Each row is a point on a tangle of strands that fork, close into loops and nearly touch. The rows are in no order.
Two points are linked if the straight distance between their rows is under 69.4. Some points are linked to none.
Q437: -16; -18; -14; -9; 17; 1; -17; -18; 3; 0; 18; 34; -28; -20; 30; -32; -22; -8; 14; -1; 15; -21; 22; 6; -32
Q66: 7; -5; -9; 42; -20; 10; 25; 7; -16; -24; -24; -7; 4; -4; -10; 27; 10; 13; -12; -37; 20; -2; 5; 0; -15
Q387: -1; -4; 15; -8; -3; 4; -6; 12; 31; -13; -9; 16; -33; -1; 8; -12; -6; -18; -6; 0; -25; 17; 2; -9; 15
Q624: -26; -15; -26; 27; 15; -13; -22; 30; 12; 2; 18; -1; -4; -41; 1; -24; -18; 4; 29; 14; 17; -34; 27; 5; -14
Q242: -14; 2; -9; -7; -1; -10; -17; -10; 11; -1; 19; 15; -45; -19; -5; -26; 4; 18; 2; -16; 8; -7; 35; -2; -8
Q817: 6; 23; 24; 16; -17; 15; 16; -5; -27; -15; 5; -18; 52; 26; -24; 9; -13; -21; -21; 7; -26; -19; -24; -25; 16
Q984: -9; 27; -3; 9; -21; 3; 7; -10; -6; -5; -27; -10; 8; 18; -10; 2; -9; -11; -10; 9; -12; -4; -22; -23; 30
Q479: -10; 6; -7; -35; -2; -4; -5; -2; -19; 8; 24; -26; -4; -6; 4; 18; 14; 25; -13; 16; 21; -5; -9; 14; -19
Q105: -31; 6; -11; 24; -5; 0; 29; -7; 4; 2; -4; -35; 2; -13; 26; 9; 12; 2; 17; 2; 13; -24; -8; 13; 0
Q724: 4; -8; -31; 18; 10; -12; 7; -11; -9; -33; -10; -15; -13; 20; -24; 8; 4; 9; 8; 23; 3; 4; -18; 9; 18
Q142: 23; 11; -6; 14; 14; 8; 23; 0; -3; -3; -6; 6; 4; -1; -10; 10; 0; 4; 21; -13; 13; 8; -3; 5; 16
Q343: -7; 24; 5; 2; -22; 22; 0; 16; -27; -10; 7; -34; 30; 18; -19; 1; -22; -34; -23; 0; -41; -18; -7; -18; 22
Q894: 3; -15; 22; 9; -13; -2; 16; 11; 22; 3; -24; 7; -16; -4; 4; 12; 9; -2; -7; -1; -11; 13; -12; 0; 10
Q649: 18; -41; -7; 32; 37; -6; -21; 26; 19; -11; 0; 1; -2; 3; 6; -9; -21; -34; -2; -13; 13; 0; 14; 21; -10
Q772: -7; 29; 7; 5; -17; -21; 4; 6; -7; 17; -5; 15; -4; -17; -12; -22; 22; 2; -13; -30; 16; 25; 30; -5; 22
Q783: 20; 5; 5; -4; -12; 13; 14; 2; 1; 24; -21; 14; 2; -45; 12; -13; -7; 9; -2; -29; 15; 18; -16; -9; -1
Q254: 29; -16; -6; 15; 17; 12; 15; 5; 7; -4; -24; -7; 10; -2; 1; 4; -5; -7; -1; -16; 23; 8; -16; 7; -7
Q853: -9; 11; 6; -22; -10; 6; -8; 20; 11; -18; 6; -9; 4; 28; 0; 19; -7; -25; -15; 14; -47; 12; -7; 0; 12
Q148: 18; 3; -4; -33; 15; 21; -1; 4; -10; -8; 2; -10; 26; 43; -13; 36; 3; 0; 12; 28; 2; -7; -1; 9; 3
Q428: 2; -24; 12; -22; -33; -4; 5; 6; 6; 21; -17; 2; -8; 21; -9; 28; 4; 2; -30; 3; 9; -15; 1; 7; -22
Q712: -2; -32; -9; -10; 21; -3; -38; 0; 14; -30; 25; 11; -41; 12; 5; -14; -1; 5; -12; -3; -10; -2; 26; 11; -47
Q332: 13; 35; -7; 8; 16; -14; 4; -34; -24; -9; -10; 21; 20; 14; -15; -11; -7; 19; 8; 7; -11; 9; -21; -8; 46
Q366: 2; 13; 23; -44; -19; -5; 13; -7; -12; -5; -9; 20; -19; -18; 13; 2; 22; 24; 18; -2; -4; -5; 5; 19; 23
Q374: -7; -5; 19; 18; -26; -16; 26; -5; 15; 22; -23; 11; 1; -1; -12; 16; 27; 16; 0; 2; -7; 14; -7; -5; 24
Q266: 21; -26; 13; -32; 16; -4; -12; 18; -19; -13; -3; -6; 6; 21; 15; 17; -11; -17; -24; 5; 6; -4; -18; 30; -24
Q290: 20; -2; -12; -35; -38; -14; 4; -19; -12; 12; -14; 12; -6; -4; -37; 5; 28; 37; 4; 1; 24; 5; 11; 10; 12
Q547: -9; 15; 23; -48; -29; -3; 2; 1; -9; -5; -18; 9; -4; 5; 0; 10; 29; 14; 8; 25; -14; -7; 4; 10; 27
Q71: -12; 4; 19; 37; -12; -17; 6; 15; 2; 22; 9; 6; -4; -61; 10; -7; 9; 16; 8; -22; 1; 7; 10; 2; 7
Q94: 10; -36; 13; 41; 3; -26; 5; 28; 10; 21; 5; 8; -15; -13; -25; 10; 0; 25; -2; -16; 9; 3; 16; 10; -20
Q929: 3; -5; -11; 30; 6; -15; -17; 31; 2; 7; 18; 30; -1; -48; -21; -18; -14; 12; 34; -9; 19; -19; 37; 7; 2
Q882: 5; -6; -11; 4; -45; 0; 26; -21; 3; -10; -39; 19; -5; 13; -22; 14; 22; 15; 16; -8; 19; -21; 15; 8; 5
Q780: 11; 0; 20; -47; -2; 13; -15; 13; 12; 7; -1; 27; -13; 34; 2; 15; -3; -1; -10; 0; -13; 5; 15; 1; -11
Q612: 24; 23; 2; 16; 9; -9; -9; -22; -19; -14; 5; -6; 26; 14; -39; -12; -15; 2; -35; 5; -15; 18; -33; -33; 29
Q61: -6; 2; -7; -47; 9; -4; -12; -14; -18; -1; 31; 9; -26; -8; 16; -4; 6; 36; 3; 8; 8; 3; -1; 19; -29
Q20: -18; -12; -5; 3; 2; -16; -23; 0; 22; 0; 22; 3; -31; 26; -15; 4; 18; 25; -2; 6; -14; 16; 22; 0; -7
Q645: 3; 12; 12; -17; 5; 9; -6; -1; 22; -6; -22; 35; -16; 23; 4; -17; -4; -10; 15; 0; -28; 14; 12; -14; 32
Q474: -10; 28; -24; 32; 5; -11; -7; -6; -15; -31; 13; -21; 3; 1; -17; -7; -15; -23; -27; -1; -18; 6; -21; -19; 16
Q506: -6; 18; -10; 27; 15; 5; 3; 9; -4; -32; 22; -30; 14; -5; 6; -2; -11; -45; -11; 1; -16; 2; -10; -8; 10
Q319: -13; 36; 11; -7; -19; 11; -11; 13; 3; 11; -5; -10; -1; -16; -1; -16; -5; -24; -21; -13; -4; 7; 7; -29; 18
Q870: -6; 9; -17; -15; -19; -6; -1; -6; -7; 2; 1; -1; -32; -13; -14; -7; 4; 21; -13; -22; 30; -4; 9; 2; -10
Q987: -4; 15; 28; -24; -30; 1; 11; 18; -14; -17; -20; -2; -2; 3; 2; 26; 17; -5; -1; 15; -22; -4; -14; 7; 28
Q891: 10; -11; -13; -36; -25; 14; -28; 2; -17; 7; -16; -22; 13; 21; -37; 26; 13; 11; -3; 48; 0; -11; 10; -8; 0
Q37: 6; -2; -7; 28; 14; 3; 0; 7; -18; -5; 7; -13; 2; -56; 15; -11; -7; -15; -18; -24; 32; 9; -13; 3; -24
Q128: -14; 34; -15; -22; -12; 9; -41; 1; -12; -21; 12; 3; 8; 58; -21; -5; 18; 19; -3; 6; -39; 13; 4; -9; -11
Q331: -5; 16; -6; 26; 13; -12; 5; 7; -6; -16; 11; 6; -15; 0; -10; 3; 1; 7; 31; -2; -5; 1; 12; 7; 20
Q912: -18; 17; 3; 35; 15; -42; -18; 10; -19; -19; 22; 23; -9; 13; -21; -6; -3; 15; 24; 10; -23; -5; 30; 7; 25
Q337: 11; 13; 4; 9; 37; -1; -8; -7; 0; -17; 30; -15; 22; 9; -8; -1; -1; -11; -5; 24; -36; 31; -23; -22; 18
Q562: 15; -24; -3; 39; 6; 9; 19; 8; -6; -5; -24; 2; 5; -13; 5; 10; -6; 9; -11; -37; 27; 6; 0; 7; -27
Q748: -22; 17; 21; 34; -9; -24; 20; -16; 3; 17; -17; 14; 12; 5; 6; 3; 9; 8; 13; 10; -22; 3; -8; -10; 34
Q810: 30; -21; -28; -21; 16; 1; 7; -14; 9; 5; -9; -7; -4; -9; -7; -2; 10; 29; 22; 17; 12; 18; -19; 14; 11
Q730: -18; 4; 0; 41; 11; 4; -1; 24; 2; -17; 15; -5; 0; -38; 31; 4; -7; -28; 22; -4; 5; -26; 17; 16; -3
Q180: 20; 21; 4; -6; -14; 32; 32; -11; -14; 20; -24; 0; 53; 7; -14; 13; 3; 4; 21; -2; 13; -12; -11; -21; 19
Q191: -10; 18; 12; 64; 5; -17; 6; -21; 8; 5; 11; 0; 24; -1; -4; -12; -17; -20; -17; 1; -23; 2; -16; -31; 21
Q836: -5; 19; -21; -9; 26; 27; -26; 3; 22; 2; 29; -18; 30; 24; 7; -7; -4; -22; -4; 9; -18; 20; 2; -24; -14
Q294: 28; -25; -21; -4; 12; -2; 9; -10; 21; 19; -4; 15; -20; -11; -8; -16; -10; 28; 28; -7; 16; 10; 0; 10; 5
Q716: 9; -18; 2; -10; -13; -28; 9; -10; -5; 15; 20; 21; -31; -35; 0; -22; 4; 48; 24; -19; 3; -12; 14; 20; -7
Q985: -2; 12; -1; -10; -40; 20; -5; -4; -22; 10; -44; -7; 10; 15; -29; -5; -3; -1; -5; 16; -9; -13; -5; -25; 34
Q295: 23; 3; -26; -6; -26; -5; 20; -18; -16; 12; -6; -5; 11; -9; -26; 22; 20; 30; 13; -5; 34; -4; -3; 14; 0
Q593: 3; -11; 4; 19; 31; -1; 26; 4; -10; -19; 6; -44; 27; -10; 19; 9; 16; -6; 24; 8; 8; -7; -22; 24; 7
Q701: -25; 5; -1; 23; 29; -3; -17; 10; 20; 3; 34; -12; 4; -6; 16; 0; -2; -10; 24; 28; -27; 6; 10; -6; 9
Q397: 18; 3; -12; -24; -9; 6; 1; -4; -15; -3; -14; -12; 27; 17; -30; 25; 14; 9; 9; 37; 8; 0; -10; -6; 12
Q618: 7; -30; 4; -23; 23; -8; 10; -4; -30; 22; 3; 19; 10; -11; 33; -15; -17; -7; 1; 7; 17; 15; -39; 9; -29
Q434: 9; -31; 4; -39; 5; 3; 1; -10; -4; 29; -9; 34; -9; 0; 13; -16; -20; 5; -10; 6; 11; 16; -26; -4; -30
Q511: -4; -9; -8; -27; 12; 13; -26; -5; 16; -44; 17; 4; -37; 31; -1; -8; 17; 15; 3; -3; -25; -6; 23; 5; -28
Q840: -28; 23; 3; 19; -26; 8; 13; 1; 14; 17; -14; -19; -3; -22; 12; -9; 3; -16; -16; -17; 3; 4; -10; -27; 6
Q872: -23; 10; -27; -6; 3; 10; 14; -18; 10; 11; -6; -32; 9; 19; 13; 7; 3; 2; 10; 9; 24; -21; -5; 4; -8
Q599: -23; -13; -21; 11; 8; -1; -24; -3; 29; 8; 18; 13; -30; -25; 10; -31; -16; 7; 19; -1; 8; -27; 43; -8; -15
Q682: -4; -17; -7; -33; 23; -21; 2; -11; -35; 14; 27; 12; -9; -13; 27; -7; -7; 15; 2; 13; 16; 9; -21; 22; -34
Q998: -23; 15; -30; -5; 19; 11; -4; -16; 22; 10; 10; -15; -5; 19; 16; -6; 1; 9; 23; 15; 2; 1; 5; -7; 1
Q232: 0; 14; -12; 28; 5; 10; 17; 5; -5; -24; 4; -25; 21; 23; -5; 16; -6; -32; -3; -13; 0; -12; -6; -2; 5
Q640: 10; -20; 21; -45; 6; 5; -4; -9; 7; 11; -4; 43; -24; 12; 14; -6; -12; 6; -3; 1; -5; 3; -1; 2; -26
Q179: 12; 1; 8; 19; -5; 17; 27; 5; -12; -25; 6; -46; 49; 19; -14; 6; 2; -26; -17; 1; 3; -17; -21; -12; -2
Q569: -9; -13; -5; 18; 13; 0; 27; -2; -14; -4; -9; -35; 21; -30; 40; 6; 8; 10; 22; -10; 25; -21; -17; 31; -13
Q483: -15; 24; -2; -36; -4; -6; -11; -19; -8; -27; 14; 15; -32; 9; -4; -17; 31; 31; 17; -10; -9; -4; 39; 9; 11
Q168: 2; -11; 18; -14; -29; 18; 5; 31; -6; -10; -20; -22; 6; 6; 8; 20; -12; -28; -32; -8; -15; -19; -12; 9; -8
Q798: -19; 28; -23; 9; -5; -9; -22; -10; -7; -36; 4; -6; -13; 22; -8; -11; -9; -3; -19; 9; -35; 12; -10; -16; 16
Q735: 24; 25; -6; -8; 3; 5; 18; -28; -20; 8; -12; 11; 42; 10; -20; 1; 0; 14; 22; 12; -1; 5; -22; -20; 38
Q341: -10; -14; -1; -13; -2; -16; 1; -12; 8; -4; 8; 1; -47; -35; 7; -24; 11; 32; 18; -1; -4; -8; 7; 8; 1
Q802: -4; 28; 17; -17; -4; -11; -14; 2; -13; -15; 3; 10; 13; 39; -7; 16; 9; 0; -7; 19; -41; 20; -2; -3; 28
Q401: 3; 19; -3; 44; 17; 0; -3; 7; -1; -8; 27; 0; 12; -41; -10; -10; 1; -24; 7; -6; 7; 10; 8; -12; 15
Q323: -7; 0; -21; -3; 28; 23; -30; -3; 28; 23; 29; -13; 21; -1; 17; -11; -13; -34; -15; 3; 16; 8; 14; -13; -20
Q878: -13; -11; -9; -9; -43; 1; 26; -24; 11; 5; -39; -2; -1; -1; 6; 18; 19; 9; 14; 11; 19; -30; 2; 11; -13
Q900: 0; -9; 2; -24; -50; 17; -4; -2; 1; 16; -49; -5; -10; 3; -20; -2; 7; 5; -14; 13; 5; -13; -6; -22; 14
Q136: -5; -24; 7; 21; 23; -14; 1; 20; 1; -16; 4; -30; -3; -12; 19; 6; 5; -11; 4; 4; 2; -6; -9; 26; -5
Q118: -14; 32; 6; -9; 0; -8; -15; -1; 11; 22; 7; 16; -4; -11; 4; -20; 11; -4; 0; -8; -4; 29; 21; -16; 27
Q881: 6; 22; 27; 0; -16; 24; 22; 0; -7; 25; -10; -6; 48; 24; -17; 11; 1; -17; -4; 1; -11; -9; -6; -31; 17
Q576: -12; -43; -4; -12; 17; -8; -18; -18; 0; -7; 4; 31; -31; 4; 29; -38; -23; -24; -10; -4; 3; -10; 5; -3; -42
Q134: 0; 12; -28; 30; 17; -17; -6; -37; -5; -17; -13; 12; -6; 31; -12; -2; -19; 18; 5; 17; -10; -3; -20; -6; 23
Q590: 17; 6; 9; -28; -2; 25; 4; 9; -20; 19; -17; -11; 8; -32; 2; -7; -11; 5; -14; -4; 13; 2; -25; -14; 1
Q752: -40; 14; -10; 16; -8; -18; -23; -3; 11; -29; 21; -6; -24; 14; 5; -12; 1; -7; -9; 14; -55; 11; 6; -5; 12
Q218: 7; -24; 2; 19; 7; -19; -7; 11; 20; 15; 12; 1; -22; 11; -21; 12; 2; 11; -16; -2; 7; 15; 13; 7; -9
Q153: -10; 26; -18; -9; 18; 19; -31; -4; 5; -7; 21; -14; 24; 49; -2; 2; 6; 2; 1; 13; -42; 25; -12; -19; -11
Q675: 8; -20; -1; -44; -36; 5; -11; -6; -9; 28; -19; -2; 4; 12; -23; 24; 5; 15; -7; 33; 22; -20; 11; 2; -18
Q13: 9; 11; 14; -22; -17; 19; -3; 31; -14; -24; -10; -12; -4; 17; -3; 21; -9; -27; -11; 4; -26; -9; -5; 9; 13
Q884: 22; -23; -20; -17; -5; -4; 7; -16; -24; 15; -3; 3; 5; -5; -10; 10; -2; 23; -7; -2; 41; -3; -15; 23; -26
Q392: 12; -2; 14; -19; -37; -12; 15; -13; -12; 1; -22; 29; -16; 4; -22; 11; 26; 28; -2; -20; 20; -10; 22; 16; 3
Q103: -8; 17; -12; -10; -13; 18; -9; 6; -18; -7; 3; -39; 14; 20; -24; 1; -7; -7; -20; 16; -15; -6; -14; -21; 13
Q370: -21; -7; 7; 24; 13; 5; 6; 8; 19; 8; -4; -1; -8; -30; 47; -8; -16; -20; 22; -5; 7; -21; 7; 15; -12
Q914: -1; -45; 4; 9; -14; -14; 27; -13; -1; 23; -22; 21; -4; -21; 32; -8; -5; 25; 15; -5; 12; -21; -15; 22; -31
Q658: 3; 31; 29; -13; 6; -22; -3; 15; -20; -23; 5; 21; 2; 16; -6; 7; 22; -9; -7; 4; -30; 29; 11; 8; 43
Q879: -12; 18; 25; 11; -1; -13; 20; -19; 6; 20; 2; -2; 31; 15; 5; 19; 9; -6; -2; 27; -29; 8; -25; -17; 30
Q943: 7; -33; 17; -26; -31; 24; -13; 23; -9; 13; -36; -22; 9; 4; 3; 11; -14; -16; -33; 18; -11; -18; -19; 1; -7
Q282: -2; -38; 16; 5; 1; -5; -13; 7; 18; -11; -3; 30; -36; -6; 25; -15; -24; -32; -25; -10; -9; -9; 10; 6; -31
Q416: -4; 2; 8; 35; -3; 0; 16; 4; 2; 15; 11; -16; 13; -49; 4; 3; 9; 6; -18; -26; 20; 12; -8; -9; -18
Q895: 10; 9; -5; 14; 23; 2; -7; 0; 15; 10; 25; -12; 3; -11; -16; -6; -2; -13; -13; -1; 10; 27; 3; -21; 6
Q940: -9; -7; -11; -16; -6; 5; -4; 4; -22; 10; -11; -17; 1; 1; 12; -6; -18; -11; -31; -13; 31; -20; -11; 3; -34
Q997: -15; 11; -11; -18; -9; -5; -33; -4; 8; -27; 15; 7; -25; 40; -20; -7; 26; 26; -6; 0; -30; 19; 18; -8; -9
Q512: 23; 10; -27; 9; 9; 12; 10; -1; -23; -6; 6; -12; -4; -40; -4; -12; -12; 3; 2; -31; 38; 9; -10; 5; -10
Q164: 19; 14; -20; 13; -7; 8; 1; -2; 1; 17; -6; 18; -10; -48; -6; -28; -10; 3; 11; -39; 25; 17; 6; -9; 7
Q670: -7; -21; 16; -15; -12; 2; 27; -20; 6; 19; -14; 40; -18; -8; 35; -4; -8; 11; 21; -8; 2; -29; -2; 17; -22
Q766: -7; 37; 27; 16; 1; 8; 24; 0; -1; 20; 36; -6; 35; -11; 2; 16; 14; -20; -1; -22; 20; -10; 18; -8; -7
Q960: 5; -32; 0; -1; 37; -11; -29; -6; 6; 6; -2; -17; 26; 14; 32; -13; -21; -32; -12; -20; 31; 0; -14; 15; -19
Q949: -16; -31; 5; 32; -4; -2; 21; 2; 10; 24; -19; 3; -4; -30; 41; -13; -12; 18; 24; -16; 12; -25; 1; 17; -26
Q610: -11; -21; -5; 6; 37; -7; -18; 17; 22; -8; 21; -19; -10; 0; 23; -1; -3; -4; 19; 21; -8; -1; 8; 17; -9
Q385: -3; 17; 2; 71; 18; -1; 21; -13; -1; -9; 10; -8; 30; -27; 2; -16; -10; -15; 14; -2; -8; 2; -10; -24; 14
Q346: -6; -7; -3; -13; -55; 3; 14; -10; 9; 21; -53; -10; 11; -3; -14; 18; 17; 1; 1; 26; 10; -14; -5; -13; 0
Q361: 14; -16; -1; -24; 28; 5; -10; 15; 6; -14; 15; -13; 9; 40; 8; 27; 1; -12; -3; 14; -11; 4; -2; 23; -11
Q38: 6; 8; -8; -3; 24; 9; -7; -2; 21; 3; 10; 26; -10; 39; -10; 6; -9; 0; 24; -4; 5; 6; 33; 1; -1
Q376: 11; -47; 11; 19; -6; -25; 17; 2; -5; 26; -5; 25; -9; -20; 5; 3; 1; 33; 1; -10; 13; -1; -7; 21; -28
Q594: 10; -44; 9; 28; 20; -14; -16; 21; 3; 0; -3; 24; -8; -16; 25; -13; -24; -33; -16; -11; 11; 3; -1; 15; -27
Q306: -10; -9; 6; -4; -22; 6; 23; -9; 6; -8; -25; 3; -25; 4; 19; 7; 2; 0; 3; -8; 12; -30; 2; 15; -13
Q417: 6; -20; -17; -21; 42; 8; -33; -4; 11; 13; 10; -8; 15; 16; 28; -19; -23; -18; -13; -5; 23; 9; 0; 6; -30
Q740: 7; 13; 30; -4; 19; 7; 18; 0; 7; 6; 18; -10; 35; 12; 0; 14; 4; -21; -2; 26; -28; 14; -25; -18; 20
Q667: 2; 11; 9; 32; -24; -8; 13; 9; -7; 2; -11; 11; -6; -10; -18; 10; 14; 9; -19; -42; 17; 12; 17; -4; 2
Q471: 6; 24; 5; -28; 12; 13; -29; 12; 10; -11; 19; 27; -6; 42; -6; 12; 2; -2; 4; -7; -14; 15; 34; 1; -6
Q862: -23; 2; 0; 43; 2; -8; 10; 0; 30; 20; 2; -23; 6; -7; 9; -6; -3; -23; -13; 1; -12; 6; -12; -23; 7
Q457: -31; 6; -7; 14; 8; 2; -38; 11; 27; -8; 33; 0; -7; -9; 17; -6; 10; -14; 2; 20; -38; 21; 17; -8; 1
Q459: 18; -11; -26; -25; -24; 10; 16; -17; 8; 0; -32; -6; -7; -23; -2; -6; 9; 23; 17; 15; 13; 2; -23; 2; 16
Q362: 16; -17; -11; 1; 14; -2; 4; -12; 22; 13; 0; 24; -24; 26; -23; -2; -3; 25; 27; -7; 10; 1; 27; 4; 7
Q240: 15; -5; 41; -8; 3; 13; 21; 15; 8; 14; 9; -19; 35; 4; 5; 30; 5; -23; -17; 8; -9; 1; -18; -3; -6
Q513: 10; 5; -7; -20; -20; 6; -4; 12; -21; -20; -16; -9; -22; 2; -25; 10; 2; 7; -21; -7; 18; -3; -5; 3; -2
Q937: -14; 15; 28; -32; -5; -17; 9; -7; -6; -9; 9; 26; -25; -6; 14; -7; 26; 17; 21; -10; -9; -15; 35; 23; 14
Q302: 17; -19; 6; 10; 39; 3; -7; -2; 10; -6; 10; -37; 38; -4; 19; -11; -7; -35; -14; -21; 30; 3; -15; 6; -16
Q75: 24; 11; -5; 16; 26; 19; 7; -6; 16; 7; 8; -2; 24; 12; -27; -7; -14; -24; -7; -3; 3; 25; -7; -31; 13
Q864: 13; 5; 38; -19; 5; 13; 3; 15; 12; 29; 6; 8; 14; 2; 11; 23; -11; -21; -20; -3; -2; 6; -7; -4; -7
Q874: 5; -15; -2; -16; 33; 5; -25; 10; 10; -12; 24; 3; -20; 10; 18; 7; -5; -3; 0; 10; -5; 12; 7; 21; -23
Q901: -6; 35; 5; -23; -4; -5; -11; 8; -19; -35; 2; 12; -25; 5; -7; -7; 12; 0; 2; -6; -11; 11; 18; 2; 26
Q501: 3; -12; 0; 25; -3; -23; 4; 23; 0; 15; 12; 15; -10; -48; -3; -14; -10; 33; 33; -19; 6; -13; 19; 16; -6

A tip is a point with one link. Name the tips that can be reached along the links from each point below, in the order of the rows.
Q937 | Q943
Q929 | Q649, Q590, Q513
Q61 | Q479, Q459
Q879 | Q645, Q337, Q864
Q562 | Q912, Q75

A fork is a point with three links, a tip a point with one. Leave the first point through the second and follow the links. Name the first fork or tip that comes.
Q701; Q457 | Q817
Q331; Q142 | Q75
Q232; Q506 | Q610
Q817; Q343 | Q878
Q38; Q471 | Q479
Q479; Q61 | Q459
Q658; Q901 | Q13
Q895; Q401 | Q912
Q302; Q960 | Q997
Q997; Q128 | Q302

A piece is two or more points that can be reached from each other along the links. Count, over all rows, the pieces, the separate loops (a circle has one, a figure eight two, a Y none), the forks (points with three links) and the tips (points with one).
pieces | 6
loops | 3
forks | 12
tips | 18
